Points, in no order, along strands that fork and pass close to each other.
Two points are linked if the straight distance between their rows is under 112. Some points are linked to none.
Q_698: [  2  -7  -6 -57 -35   8  38  -2  -1  41  35  27 -49  -4  37  10  27 -25
 -11  42 -19   7  20 -19  22  66  17   0 -35   3]
Q_276: [-12  35  43 -11  -8 -10 -18 -25 -10  20  18 -16  50 -13  19  32 -16  84
  15 -20   1 -17  28  51  -1 -27   6  -5  -4  -1]
Q_281: [-16  64  40 -21 -29   6  -3 -22 -33  18  36  -9  31  -8 -13   4 -25  54
  30  -6  -5 -22  22  15 -16 -30   6 -23  15   7]
Q_450: [  6  35   9  12 -21  10  17  -8   8 -14  29 -50  27 -16 -30 -20  -3 -13
  11 -43  13 -11   6  -9   3  10  -4   1  58   6]
Q_591: [-26   0  31   3 -22 -42 -14  20  25  25  38 -46  25 -37   6  25 -49  14
   7 -24  33  18  29  39 -19 -26  -1 -26  25  -9]
Q_104: [-33 -14 -20  23   8   3 -16  13   2 -49 -48   2  -4   3   5  -6 -22  -7
   4 -11   4  28 -17  -5 -41 -36  -3  21   7  -1]
Q_985: [ 62 -27 -29  -4  18  32  -4   9  20 -26 -48  32 -14  14 -17 -42  36 -23
   5  -6   4  22 -13 -10  13 -12  -8  23  10   3]
Q_76: [ 15 -31 -11  18 -36 -38  27  41  52  32  11 -27  -5  -3  14  18 -38 -54
  19  -3   9   4   7  13  19  41  13  14  22   9]
Q_309: [ 10 -22  16   7  20 -12 -24  15  -6 -25  -1  -5   4 -11 -28 -28  12   5
  -8 -23  15  16  -6  -5 -56 -16 -41 -35 -59 -28]
Q_9: [-33  12  44  16 -15  -6   8 -49  12  -1  15 -51   2 -24  26  19  27  16
  15  -8  20  34 -13 -19  17  -8 -16  17 -34 -15]
Q_545: [ -9 -23 -30  30  -8 -36  -8  36   7  -7  19  21  36  -5 -31 -28 -30 -23
 -18   6  -3 -29  -3  37 -22 -17 -32 -54 -26  41]
Q_588: [ 21   8  22   1  -5  28   8 -29  12  14   5  -1 -16 -13  -3   1  51 -13
 -16   7  -1  16 -16 -42  10  15   2  45  38   2]
Q_810: [ -3  21  36  -5 -13 -32 -46  14   2  51  -7  14  -6   5  33  19  11  16
 -21  21  14   4   9  -6   0 -53  13  -1 -35 -36]
Q_768: [-19  16   2   4  -4  30   5 -19  -4 -53  10  -2  30  14 -21 -27  12 -25
 -20 -29 -37 -25 -24 -25  32  20 -10  12  18 -22]
Q_425: [  9  16  18  12  35  20 -20 -25  22 -17 -23 -59   1   0 -20  24  12  23
  20 -12   6  36 -41 -31  21  16 -22  33  12 -23]
Q_794: [  3  27 -17  11   3 -10 -18  12  -3  13   5   7  37 -13 -32 -35  33 -17
 -18  50  10   0   2 -16 -61 -23 -22 -12 -31   8]
Q_484: [ 16 -35 -25  25   4 -13 -24  -3 -19 -14  18  28  22 -21 -32 -44   9   5
 -11 -15   6 -31 -17  35 -35  -5 -14 -57 -25  67]
Q_340: [ 36  23  -7  -2  14  41  -7 -12  -7 -47 -18 -14  -9  12 -34 -31   7   3
  17 -48   1   9 -17 -16  12 -14  -5  26  57 -28]
Q_303: [ -6 -44 -63  -7  -6  59  32   5  -2 -24   0  -8 -27  29  12 -17  15 -34
   4  20 -10  16 -23  -6   7  52   8  35  39 -14]
Q_710: [-31  22  35  21   2  -1   0 -49  -9  45  12 -39   9  -8  42  35  18  38
   5  44  17  20 -11  13   9 -38   1  20 -20 -25]
Q_337: [ 26 -13  -5  39  24 -11 -20  19  33 -45  -6 -57  -2  -2 -41   8   8 -13
 -26 -26  14   9 -27 -39 -30  29 -46 -10   0  30]
Q_68: [ 16 -23   8  29  35 -20  -6  10 -10  30  12 -27  -3 -25 -27   8 -11   2
  -4   3  25  11   2  15 -41  26   8  -8  36  20]
Q_904: [ 16  -1  16  22  -7  -6 -19   2 -37  -4   8 -10  23 -15 -28   9 -10  26
  16 -35   7 -57   0  13 -66  13  36  -7  42  25]
Q_564: [ 28  13 -13   7  11  16  33  -4 -15  -9  36 -20   4 -15 -40 -27  16 -28
  -9   0  11 -13   7 -12 -11  27   8 -17  65   0]
Q_635: [-29  20  34   8  30 -11 -19  -3  -8   7  26  -5  48 -13 -19   9 -20  25
 -16  12 -49 -27 -23  -8  -6  22 -21  -7 -13   4]
Q_194: [-49  30  12   0  -6  20  -3 -25 -54 -40 -14   0  10   8   5  -8 -17   2
  21 -40  -4 -13   1   5  -9 -23  26  -6  23  -7]
Q_518: [ 17 -40  28 -24 -43  30  35 -31  31  20   2 -27 -43   9  27   5  21  13
  37 -20  15  30   7   3  24  28  24  35  18  17]
Q_206: [ 35  26  26  -4 -13  21 -22  -8  23  15 -40 -30  -8   1  17   6  20  16
  31 -31  24  43   5 -13  34 -45  14  26   1 -34]
Q_212: [ 20   2  34 -12  19 -15 -14 -32  -5  64 -23  15   2   0  21  40  18  52
  -6  26 -12   0  -2   6  25  28  18  28 -21  -7]
Q_271: [ 10 -20 -15 -67 -12 -10  22  27  19  46  -4  39 -50  31  10 -14   9 -23
   5  20 -14  14  20   0  12  65  18 -10 -47  16]
Q_727: [  9   5  37   9  12  -7 -35  12  -9 -38   1 -22   7 -14 -37 -19  14  -2
  10 -54   7   8  -5 -49 -40  -7 -28 -23 -30 -14]
Q_38: [ 11 -45 -28  49  25  -7   5  29  24 -17 -31 -37  10   0 -11   5 -22 -18
  19 -42  33  17 -18  32   1  21 -17 -10   8   7]
Q_392: [-34   6  33 -22 -26  -9   6   1  27  42  18  19 -26  -7  25  42 -49  38
  -8  29 -29   7   7  -6  17 -38   7  24  24  19]
Q_584: [ -6  40 -18   0  23  13 -17  25  -8  -6   4   1  29  16 -32 -39 -26  12
  25  -3  15  28  11  17 -24 -43 -18 -46  -7 -27]
Q_256: [ 48 -26 -55 -14 -19  45  13  29   6  -3   9  55   8  10   9 -25  15  -3
 -33  15  -8 -21  32 -10  15  19   8   1  28  -7]
Q_22: [  4 -19   8  25  17 -35 -12  29  11  35  23 -52  12 -27  -2  57 -54  17
  17 -11  16  12  -3  44 -25   7   1  -3  37   5]
Q_524: [  5  18  10  20  -1 -17 -39   4  -2 -12 -28  -8  18 -17  21  -9  23   4
   1 -28  47   8  28 -15 -31 -37   9   6 -21 -35]
Q_822: [ 16 -28 -49  12  -6 -20  48  51  11  32  35  22 -29   8  -3  22 -34 -53
 -10  19  -8 -16  15  32  11  32  -8 -34  13  42]
Q_90: [ 19   5   1  23  18 -17 -32   9 -12  13  -8 -35  34 -27 -20   0 -10  29
   6  -6  25 -18   8  24 -77  11   9 -15  32  10]
Q_571: [-12  43  10  15   4  25 -52  -7  10 -11 -16 -74  14   8   0  11   1  38
  12  -7  11  23  -9  -2 -66 -31 -36  18 -14 -53]
Q_852: [ 10  -7 -43  21  -9  16  14  -3 -12 -59   9 -32   7  11 -53 -37  35 -49
 -46 -33  -3 -28 -58 -11 -16  15 -36   2  34  38]
Q_517: [-16  24 -30  10  17   5  28  -5 -39 -11  23  13  -1  -5 -27  -8 -26 -15
 -16  12 -12 -62  18  11 -26  23   6 -32  13  33]
Q_357: [-10  -7   2 -14 -17  54  24 -11 -13 -14  40   7 -14   3  15   4 -24  11
   2 -28 -20   1   8  -9  31  -3  21   4  65 -22]
Q_594: [ -4 -24   4 -49  -4 -47   9  29  40  65   3  23 -56  18  10  34 -33  -7
  -3  12   0 -12  21  11  12  57  30  -5 -31  42]
Q_75: [ 10  10   3  -6  16  -4 -28  29 -14  -8 -10  70   6   8 -22 -15 -12  39
 -11   0 -29 -18   2  -7 -22 -17  -4 -25  -5  34]
Q_472: [ 28 -19 -28  29 -14 -27  43  44  16  21  33 -21  -5 -10 -16  -4 -19 -72
 -16  16   5 -10   2  14   1  23 -16 -14  35  23]
Q_432: [ 14  -9  24 -27 -37  36  28 -36   2  40   5   3 -39  36  58   8  10  38
  48  -3  18  21  18  34  56   8  35  21 -11  -7]
Q_308: [ -3 -33  43  13 -28  -2  44 -50  37  15  10 -55  -7 -12  20  22  10  24
  26 -23  30  26  -5  18  16   2  18  43  20  32]
Q_549: [ 21 -33 -42 -27   6  62  20 -29  -8 -33  23  23  -3  13  11 -10  42  -3
 -19  -1 -25 -14 -19 -18  29  52  12  32  42 -28]
Q_583: [ 15 -49 -14  -5 -50   9  25  35  35  23  25   3 -24  -1  30  12 -29 -29
  17 -14 -11   1  -1 -16  19  32  18  21  41   3]
Q_642: [ 23  -6 -17 -36 -31  51  25 -15 -18  24  50  23 -31   2  31   7  29   4
 -18  28  -7  -8  17 -35  44  32  23   4   1 -28]
Q_782: [-10   5  -2 -17  13  32  12  -2 -30 -46  -6  43   5  14 -25 -33  30 -22
 -27  10 -46  16 -37  -4  17  -9 -29 -23 -30  29]
Q_861: [-16  46  13   5  -3   5   7   1 -32   7  -1  27  16  16  26  -7  17  -6
 -26  36 -41 -20  -8 -16  45 -16 -11 -12 -38 -17]
Q_351: [ 15  42  31  -2 -21  23   1 -25  29   8  -8 -34  29  -8   7   0   6  33
  26 -25  24  31   9  17  39 -50  -8  21  33 -14]
Q_580: [ 13 -11  18 -31  16   4  12  15  20  43   3  26 -16   0   2   6 -29  17
  27 -13  -4  21  30  -6  39  30  17 -20  10   0]
Q_553: [ 10  22  18  15  10 -14 -28   1 -54 -15 -27 -14 -20  -2  31  -7  24  -7
  19 -16  34  21   9  -7   5 -63  18 -15 -28 -47]
Q_920: [-18  -8   3 -27   3 -46  -8   7   9  34 -38  18 -21  36  51   8  -2  -2
  24  25  26   7  10  18  18  27  26  -5 -69 -21]
Q_772: [-45 -29 -30  -4  -4  14  19  12   4   9 -32  15 -36  24  42   9 -26 -19
  26   2   2  19   1   2  12  18  18  12  10   6]
Q_250: [ 12  30 -12  13   0  16 -32 -18 -36 -78 -31  -9   8  27 -46 -49  25 -19
  26 -29   1 -11 -28 -16 -17 -56 -17 -17 -33 -21]
Q_869: [ -3 -47  31 -32  11 -35 -37  28  27  18 -32  28 -21  16  -5  22   9  14
  -1  -2 -15  30 -29 -25 -13  19   6  21 -55  -6]
Q_116: [  6  24 -11  22  12   7 -37   1 -14 -52 -19  -4  26  23 -30 -40  34 -21
   2  -2 -14   6 -36 -23  14 -57 -47 -22 -69 -22]
Q_731: [-31  28  15   9  -3  10  10  -2 -16 -36  25   5  51  -5 -22 -10  -5 -15
 -26  -2 -52 -35 -23 -21   1  26 -13   6  12  16]
Q_942: [-22  -1 -31   4 -35   7  16   5  27 -28  -1  13  23 -15  18 -10  17 -44
 -36  25 -26 -20  -5 -25   2   2  -8  52  30   0]
Q_381: [  6  17 -26 -10  38  35  35  -2 -11   0  16  26  10  16 -30 -24  -7 -10
  -3  28 -15  22   8   5  37  16 -15 -27   6 -17]
Q_43: [-12 -21  46 -46 -19 -42  -9 -10  51  64   6   9 -15   8  22  45 -28  56
  20  -7   8  12   7  26  26   2  19  20 -32   6]
Q_389: [-23 -11 -21  34  -9   2 -15   7  14 -40 -28  -8  21  -8   4   0   6 -24
 -24  -2  -1 -10 -27 -22 -36  -8  -1  48  31  22]
Q_860: [-25  12 -29  40 -10  -8  11  27 -32 -19  23 -22  45  20 -54 -22 -37 -24
  19  -4 -15 -43 -41  24 -47  -7  -8 -32  25  39]
Q_514: [ 18  26  -1  -4   1  24 -14  14  -7   1  -6  63  17  13 -11 -10 -25  29
  -1 -11 -26 -34  25 -12   8 -11  20  -2  44   1]
Q_367: [ 30   4  12   4  -2 -38   7  27  13  15  15  21  23 -34 -24  23 -24 -12
 -49  35 -49 -44  -4   7 -13  28  -5  -4  22  46]
Q_864: [-18  12  41  11 -43 -33 -29   1  10   8 -14  -2   1 -22  42  10   8   7
  -3 -27  33  26  17 -19 -22 -62  13  27 -23 -24]
Q_386: [ 14 -53 -32  -1 -27  47  21  20   5  -6  58 -11 -19   7   7  19  -7  -7
   0 -27  -6  -8 -15 -16  32  36  14  28  83 -14]
Q_280: [-10  27 -16  25  17   2  -4  20   7 -20   7 -46  33   2 -41 -25 -28  -2
  20 -21  11  24   0  -1 -20  -7 -21 -15  22  -9]
Q_933: [-24 -38  12   0  -1 -43   7  49   6  14  -7  13 -10 -11  15  25 -47  -8
   9 -37  27   9  17  18  -7  12  13 -29  25  24]
Q_458: [ 32 -26  20  -6  48  -8 -45  12   3  25 -43  -3  16  21  18  12  16  30
   1   2  -3  17 -17  20   0   5 -18  -6 -60 -68]
Q_236: [-23 -16  23 -57   8 -54  -6   4  38  63   6  13 -31   5  11  61 -45  34
  -4  15  12 -10  16   4  16  30  22  -2 -46   6]
Q_878: [ -3   8  -2  19  26  23  28 -22  17 -32 -14 -55 -11   7 -17  -1  14 -20
  13 -22   8  38 -19 -20  30  33 -23  10   1 -23]
Q_463: [ -4   3  -2 -10 -17  45  19 -10  -1 -50  44 -17 -10  -2 -31 -19  22 -33
 -34 -32 -41  -1 -34 -63  20  17 -17  21  41 -12]
Q_302: [-30  39  24  -5 -29   6  20 -29   1  22  28   5 -10   3  21  36 -36  59
   9  27 -32 -19  15  30  15 -63  -4  20  23  39]
Q_478: [ -7  16 -38  12  15 -31   2   4   0  14 -21  25  29 -10  12  -5  -8   9
 -18  46  21 -23  43  30 -27 -14  10 -10 -15  -8]
Q_344: [ -6 -28  21  -8 -23 -43  18 -34  23  38  10  -7 -14 -39  27  43  15  -7
  -7  34  -2 -10  15   1  -4  19  34  36  -9  36]
Q_831: [ 34 -33   8   5  26  -7 -32  11  13 -23 -34 -12  -8   2 -10  -4  23   8
   9 -14  10  29 -16  -6   2  -9 -44 -13 -68 -42]
Q_213: [ -9  12   3   2   7 -41 -36  27  10  40   5  16   2  -3   0  -5  22   1
 -31  51   4  11   1  -9 -49 -35  -9 -15 -49 -37]
Q_656: [  8  -9 -40  14  -4  18 -15 -18 -25 -43  -9  39  31   1 -57 -67  14 -16
   2 -28   8 -24 -26  22 -20 -18  -1 -49   3  44]
Q_374: [ 39 -13 -29  -7  27  31  -3   1 -17   5 -48  38 -25  35  12 -25  35 -15
  10  44 -12  22 -21  13  35 -25   5  17 -17  -8]
Q_148: [-17  27 -25   6  -3   0  -9  28 -26  -7  12   5  31   6 -49  -5 -51  17
  21  14 -28 -66  -4  15 -47   6   7 -39  18  41]
Q_151: [ 14  46 -17  -6  -7 -15   4 -23  10  22  13   4 -11 -33  -4  32 -32  34
 -15  46 -29 -52  37  15  -1 -10  22  17  29  20]
Q_766: [ 31  -9  21   6 -45 -11  24   8  41  14  58 -38 -20 -38 -12  24 -12 -31
 -16  12 -26  -5 -21 -11   9   4  -7  41  58  35]
Q_441: [  9  25 -43  -3   2  32   1 -21 -34 -33  -3  29  -3  15  -1 -42  49 -37
 -26  24   1  -8 -14 -21  -3 -20   6  22  29 -23]
Q_64: [ 35   1   6   1  50  -5 -20  -6  -3  25 -38  28  27  11   8  13  18  38
  17  16   4   2  -2  24  33  25   4   0 -39 -28]
Q_781: [ 10   8 -14   2   4 -47 -19  11  24  35  -6  13  -2 -34   0  28 -22  11
 -20  44   0 -21  41  14 -29 -11  28   7  14  15]
Q_210: [ 20 -13  -5  18  36   2   2 -29 -33 -59 -33  -7 -20  -6  -8 -27  34 -41
  20 -33  32  27   2 -14  -3  -5  -5  -8 -30 -15]
Q_747: [  6 -25  21  11 -53 -50  47  -1  13  16  45 -13  -6 -35  38  45 -44 -23
   2  -8   8 -42  24  36  28  14  23  -9  16  38]
Q_820: [-36  12  14 -24 -24  -9   7  14  16  27 -17   2  -5   0  47  16 -29  11
  29 -22  33  35  40  18  27 -33  19  -6   6 -15]
Q_10: [ -3 -19  13   3 -47 -38  40 -38  40  14  28  -6   2 -40  45  28 -12  -2
   0  34  -1 -39  45  41  18  -3  25   6   2  34]
Q_819: [  2  17  -8   8  -4  -6 -10   0  -9 -19  19 -26  48 -20 -52 -35  44 -19
 -23  22  -2 -28 -27 -11 -65   5 -15  -6 -21  28]
Q_317: [-36  11  -2 -13  15 -40  -6  14 -25  16   4   3 -22 -15  -1  33 -52  42
 -20   2  22 -41  57  17 -22   0   6 -38 -19  16]
Q_730: [-10 -29  21  -3   5 -21   8 -19  26  39   1 -38 -23 -22   3  33  18  -7
   2  28  -7  26 -20  -9 -25  45  20  42   7  31]
Q_800: [ -8  12  29 -10  38 -16  -5   3 -18  23  18  19   3 -11 -10  31   9  22
 -25  47 -45   4 -16 -11 -14  21 -24  -4 -25  20]
Q_460: [-15  13  25  13 -24   4 -19 -16  14  -8   1 -33  37 -15  16  18  -9  50
  22 -30  14  10   8  27  -2 -32   4  36  32   4]
Q_774: [ -8 -41 -37   7 -12  14  36  -6  25  -3   0 -42   0  10  22  -5   5 -53
  12  11   4  12 -22   5  13  86   7  39  15   6]
Q_286: [ 23   0  28 -17  -8  -4  -1 -18  17  48 -25 -23 -29   9  33  -4  40 -16
  24  19  13  36 -10 -14  22  27  30  32 -42 -17]
Q_438: [-53  21 -19  18   2   8  11 -19 -63 -29   2   7   5  10   2 -12 -16   4
  -5   1   2 -30  27  13 -31  -5  29 -30  18  17]
Q_133: [-20 -21  46   5   2 -40 -34  -9   7   7   1  -3  11 -36  22  32  -5  31
 -16  -2  -1 -10   0  -2 -47   5   1  19 -22 -10]
Q_886: [  1  -8 -15  -3  15   4 -27  -8 -12 -20  -5  25  15 -10 -18 -38  24 -13
 -22  10 -16  28 -44  10   6 -39 -51 -37 -74  20]
Q_246: [ 18  -4  23 -18   1 -14 -39  21  33  48 -36 -17 -15  13  14  24 -13  25
  36 -14  18  64   5   1  17 -33  -1  23 -23 -45]
Q_172: [ 18  -1  47 -31 -29 -13  12 -29  29  58  -7  15  -5  19  33  33   6  53
  24  -6  21  11  31  46  41 -26  30  14 -22   8]
Q_474: [ -8  -2  11 -32   8 -19 -37  32  19  31 -24  -3  -2  10  28  15 -27  19
  23 -16  39  51  30  37   1 -36   2 -21 -18 -54]
Q_620: [ 17 -54 -44  24  15   1  29  17  15  -1 -14 -24  -5  22  -3  -1  -5 -46
  17  -3  24  11 -23  32   1  67  -1  -5   8  28]
Q_408: [ 56 -20 -11  -1  -1 -18  13  24  17  21  16  33  13 -28  -3  30 -24  -3
 -25   6 -31 -56  28   4  24  46  16   2  36  29]
Q_798: [-14 -13   9  27  28  -2 -23  -2  23 -12  -3 -56   9 -13 -27  21   1  12
 -16  -1  -6  22 -43 -25 -35  22 -45  17  -9 -12]
Q_590: [  2  -2 -35  10   8  25 -27 -14 -37 -55 -23  10   0  26 -62 -66   5  -8
  23 -22   5 -11 -32   3 -40 -46  10 -25  17  17]
Q_856: [  5  17  62  15   6   5  -9 -52 -27  35  -1  -5  -3 -12  28  37  33  46
  -1  23  -5  -5 -23   9  23  -8  16  31  -9   1]
Q_284: [-14   7  19   5  10   3 -35   3  -3 -17 -14 -55   5   1  27  21 -17  16
   4 -28  11  44  -5  10 -42 -32 -46  -8 -42 -79]
Q_597: [ 20   1  -8   7   9 -20  -3  17  -8 -17  25  -3  32 -35 -43  -2   9 -27
 -39  35 -35 -31 -29   8 -50  22 -16   2  18  63]
Q_812: [-24 -16 -48   1  22 -28  20  11  -6  18   5  32 -27  -5 -19   7 -21   2
 -36  38   6 -20  24  16 -10   8 -19 -46 -38  52]
Q_658: [ 17  -6  13 -53  -4 -13  -6   4   5  12 -36  40 -26  43  41  -1 -14   9
  37 -25  -1   3  13  18  63  30  25   2 -48 -26]
Q_150: [  9  12   4 -21   0  31  31  -9   8  33  28   6 -29  -1  -3  21 -32  34
  16  -5 -13   9  30   4  24  10  13 -14  53   7]
Q_527: [-14  23   9  -7  -7  18  15 -34 -36   6   2  28 -19   7  43  12   7  17
   7  -7   7 -22  43  -5  37   2  23 -11  -7 -22]
Q_844: [  8 -39 -29  -2  -6  27  30  10 -15 -58   2   1 -13  -7 -20 -18  41 -66
 -54 -13 -10   1 -38  -7 -17  27 -21  14  25  38]
Q_906: [-15   8 -37  -1 -39  27   6 -10  -9 -30  23  38  -4  -4   9 -24   6 -32
 -36  18 -24 -35   9 -30 -16 -15  16  31  52   1]
Q_186: [ 51 -35 -29 -14   4  25   7   1  28 -52 -50  16 -25  11 -28 -34  43 -38
   2  -7 -12  32 -24 -18  35   0 -36  10 -41  29]
Q_165: [  7  37  38   2  -9 -11   3   3   4  16   7   7  27  -9   6 -11  36 -33
 -32  25 -13   7  -6 -32  28  -4 -16   4 -35 -20]
Q_969: [ -2 -16  51  18   3 -26 -13  18  -1 -28  12 -15  21 -38 -16   3   7 -13
 -13 -58  -3 -11  -8 -26 -14  31 -14  -5   0  23]
Q_497: [  9 -12  11 -18  10  18  19 -14 -38 -34 -21   7 -31  15  30 -13  20 -48
  31 -21   4  24   7 -25  40   8  12  -4 -26 -29]
Q_984: [-15  35   1   5  -5  21 -15 -12 -62 -50 -32  11  -5  15  23 -22  13 -23
  27 -37  18  -7  16  -7   1 -62  32  -7   3 -35]
Q_141: [ -1  23  11  -4 -28  35  25 -45 -17  -8  39 -47  14  -2 -30 -21   1  20
  19 -42  15 -16  -2  13  -7 -16  19  12  86   5]
Q_473: [ 41  26   1  12  27  20 -23   5  12 -21 -32   3  -7  11 -40 -28  33  -8
   4  -6   9  29 -18 -35  -3 -30 -19  14  24  -9]
Q_105: [-36   6 -20   0  23 -30  -5   8  -7  19 -27  22  10  18  44   9 -12   5
   9  30  34  -2  37  24  14  -2  -1 -14 -56 -27]
Q_466: [ 18  -3  53   7 -16  -4  -9   0 -16  -8  10  19  14 -38   1  -3   8  18
  -6 -38 -12 -29  11 -22 -24   2  27   5  33  34]
Q_974: [  2 -28 -22 -32 -58  43  27 -13  12  19  62  15 -37   4  43  15   3  28
  -3  37 -17 -19  30 -15  39   1  15  21  10  -1]
Q_681: [  9  -4 -36 -13  14  67   9 -26 -45 -39  28  38 -11  28 -11 -20  40  -3
 -40  12 -30 -29  -5 -11  -1  23   3  -3  37 -25]
Q_257: [ -2 -35  -6   7   5 -35   0  28  19   3 -18  26   1 -13   8 -10  25 -32
 -23   6  18   4  12 -14 -14  15   9   6 -22  14]
Q_411: [ 12 -48 -27  43   3 -35  -8  53  54  11  -4 -23  -3   7 -24   8 -25 -33
   2 -24  28  36 -22  12 -18   2 -37 -12 -11  19]
Q_355: [-35 -40  19 -22 -34 -33  28  20   9  19  19  13 -31 -18  41  43 -47  -6
 -13 -19  26 -24  42   8  24  10  26  -7   3  27]
Q_113: [-17 -20 -16  13  15 -11 -44  25  16 -12 -62  22 -11  20  31   8   4   6
   5   9   5  39 -18   6 -30 -46  -7  22 -25 -22]
Q_770: [-14  46  -9  -7  17  44  20 -19  -5   9   8  -4  12  16   3 -16  -2  10
  14  22 -14  12   6 -10  60  -2  -2   5  21 -53]
Q_640: [  6 -46  37 -26  20 -31 -56   7   0  32 -34  18 -25  27  28  34  22  21
  -5  -2   2  17 -34   6 -11   9  -3   8 -77 -43]
Q_170: [ -2  65  13 -18  17   0  -5  19 -16  32  22   9  20   0 -22  -7 -24  28
  18  11   3   8  32  -1  -1 -27   5 -42   0 -17]
Q_853: [-20  -3  27  14  19   0   3 -33 -33 -29 -12 -22 -11 -28   7  -7  46 -23
  -8  -9  28  10  -7 -24 -33  16   3   0 -22  -1]
Q_63: [-50   6  23  -2  -4 -19 -13  14  20   7  21 -48  25 -19   5   6 -32  14
   7 -16  27  23  21   8 -34 -21 -23 -26 -26 -49]
Q_39: [ -6  -1 -41   7  26  24  26  -7  25 -42 -22 -24  -3  27 -16 -33   9 -51
  20   9  11  37 -18 -12  28  22 -31  -1 -13 -11]
Q_72: [-44  13 -13 -18  17 -13  27   6 -18  26   9  21 -57 -13   1  42 -37  15
 -18  27  -7 -37  43   2   1  16  -6 -21 -26  20]
Q_838: [  3 -28  31 -24  51 -19   3   5 -13  35 -15  17 -30   0   0  28  -6  30
  22 -13  26  27  10  12  -3  33  19 -25 -10  -4]
Q_506: [-14  54 -39  13  -3  13   0 -26 -31 -33 -24 -12  26  16 -15 -50  44 -22
  -7  22  22 -36  -6 -13 -32 -27  21  18  14 -18]
Q_784: [  2 -28 -33   9  21 -52  20  38  15  23  16  23  14  -8 -19   7 -26 -27
 -17  25   8 -27  29  40  -4  18  -9 -48 -23  36]
Q_872: [-21  66  29  -9 -47  33  10 -41 -38  15  46   2   2  14   7   1 -19  48
   6   8 -27 -33   8   2  19 -56  12  -1  20  13]
Q_11: [-38  16 -14  10 -16 -22  15  15  14  -5  -2   0  21  -6  27 -17 -38 -19
   9  -6  11   5  34  -1   9 -27   6 -12  24 -16]
Q_126: [ -1 -21 -43  -7  -7  39  11  32  -8 -15  12  68 -14  12  12  -1 -21  12
 -27  -7 -37 -30  36  -6  22  16  11  -3  36   4]
Q_555: [ 18 -24 -33  18  23   2 -28   7 -11  -9 -64  31 -13  31  22 -16  11  -3
  17  33  11  24 -26  26  13 -53  -7   6 -38 -20]
Q_259: [  2  66   1  15 -24   4 -17 -40  -3  -6  -9 -51  25  -7  -3 -36  45   0
   4   0  29 -17  -2 -28 -28 -33  11  32  32 -20]
Q_967: [-14   7  -6   8 -28 -11  39 -31 -11  14  54 -32 -14 -30   7   7 -23 -18
  -7  19   2 -23  20  17 -21  -8  26   1  59  24]
Q_908: [  0  41  33   2  15  10   5 -40 -55  -2  21 -15   2 -19 -17 -27  31   3
  15  -2  27  -1   8 -19 -29   3  17 -19   5 -14]
Q_313: [ -5 -18   6 -21  19   3  17  12   8  11 -16  23  -3  -2  -9  22  12 -10
 -13  33 -39  25 -31  -4   9  48 -21   3 -31  32]
Q_295: [-12 -24  37   1  24 -15 -19  11  21 -20 -33  -3  19  -9  12  20 -27  28
  16 -45 -10  13 -23  -3  25  10 -17   6 -15 -21]
Q_792: [ -5   4  15  -7  29 -24 -35  30 -21 -12 -29  29   8  26  16 -16 -19  19
   6 -11  -8  10 -14  16  23 -58 -32 -37 -64 -50]
Q_329: [-52  13   3 -13   8  -9 -18  28   1  21 -22  40 -23  13  31  36 -45  24
  -1  20 -20   2  -2  -2  11 -35  -1   5  -6   0]
Q_56: [  4  36  16   9  -5  38   4 -47 -14 -36   0 -16  12  22  -4 -18  24  12
   6 -22 -18  -5 -19 -15  37 -11  -3  29  26 -44]
Q_914: [ 50   0 -25  -8 -33   4  15 -25  20  21  19  27 -10 -29  14  24  -8  26
 -14  25 -17 -56  48  10  17  13  37  27  48  13]
Q_779: [ -1 -28  -2 -37 -52  20  20   9  34  35  10  32 -18  17  55  15 -13  15
  14   4 -27  -8  14 -13  35  28  24  35   9   7]
Q_27: [  5  -4  -4  -7  27 -15 -37  25 -17  -4 -24  55   6  14  -5 -18 -21  43
  -9  -8   6 -10  -1  24  -3 -35 -15 -40 -43  -5]
Q_738: [-31  48  -6  12  13  15  -3  -3 -48 -18  10  39   4  33 -20 -30   3   1
  -9  37 -41  -8 -30  -8   1 -31 -20 -22 -31   0]
Q_613: [ 26   2 -33 -15   1  27   1  19  17  28 -16  50 -21  24   8  -8  17  -1
   0  49 -22  11  13 -15  23   7  10  24  14  -9]
Q_859: [  1   9 -32  55  10   0  -5  -5  11 -77   2 -66  21  15 -48 -13  13 -27
 -20 -46  12  -8 -45 -23 -13  19 -45 -12   6  23]
Q_422: [-18 -21 -44  10  24  13  16 -13 -11 -53 -14  -5  -3  10 -15 -44  10 -39
  19  -9  16  24  -3   2  13 -18 -12 -32 -24  -4]
Q_499: [ 17  -3 -43   0  22  23  41   0 -20 -16  35  20  11   4 -35 -33  16 -28
 -32  24 -10 -15   0  19   1  25 -10 -33  19  36]
Q_35: [ 12 -36  43   2  35  -8  -6 -12   1  25 -10 -19 -38 -13 -16  36   6  10
  19  -8  14  45  -9 -13 -19  17  16   4  17   6]
Q_140: [ 12  31 -17  35 -13   4 -17  -9  15 -80 -21 -47  36  16 -38 -22   8 -21
  -2 -73  23 -19  -3 -34 -10   5 -21 -10  21  -1]
Q_96: [ -7  -2 -11 -16  17  16  23   2   7   5 -21   0  -7  21   0 -26  39 -39
  12  36 -13  47 -31 -12  23  33 -20   0 -57  -1]

A fork is a point with three links. Follow the links from the first point to the second and name the forks in between, in order.
Q_545 / Q_518 -> Q_784 > Q_583
Q_39 / Q_441 -> Q_768 > Q_56 > Q_985 > Q_374
Q_819 / Q_141 -> Q_517 > Q_499 > Q_450
Q_64 / Q_344 -> Q_458 > Q_68 > Q_35
Q_985 / Q_497 -> Q_56 > Q_768 > Q_39 > Q_210
Q_800 / Q_859 -> Q_39

A fork is a point with three links, a tip a point with one. Leave the first point through the second and follow the links. Name the first fork or tip that comes.
Q_597 / Q_367 -> Q_658
Q_165 / Q_861 -> Q_784
Q_974 / Q_642 -> Q_308
Q_914 / Q_408 -> Q_517

Follow the links from the first point to the second, and from the first to the third. Name the last point that the two ways share.
Q_259 / Q_210 / Q_499 -> Q_56
Q_186 / Q_819 / Q_820 -> Q_499
Q_484 / Q_466 / Q_344 -> Q_35
Q_517 / Q_38 / Q_313 -> Q_56
Q_584 / Q_497 / Q_597 -> Q_499
Q_779 / Q_571 / Q_640 -> Q_68
Q_774 / Q_256 / Q_499 -> Q_374
Q_72 / Q_861 / Q_838 -> Q_784
Q_27 / Q_113 / Q_280 -> Q_374
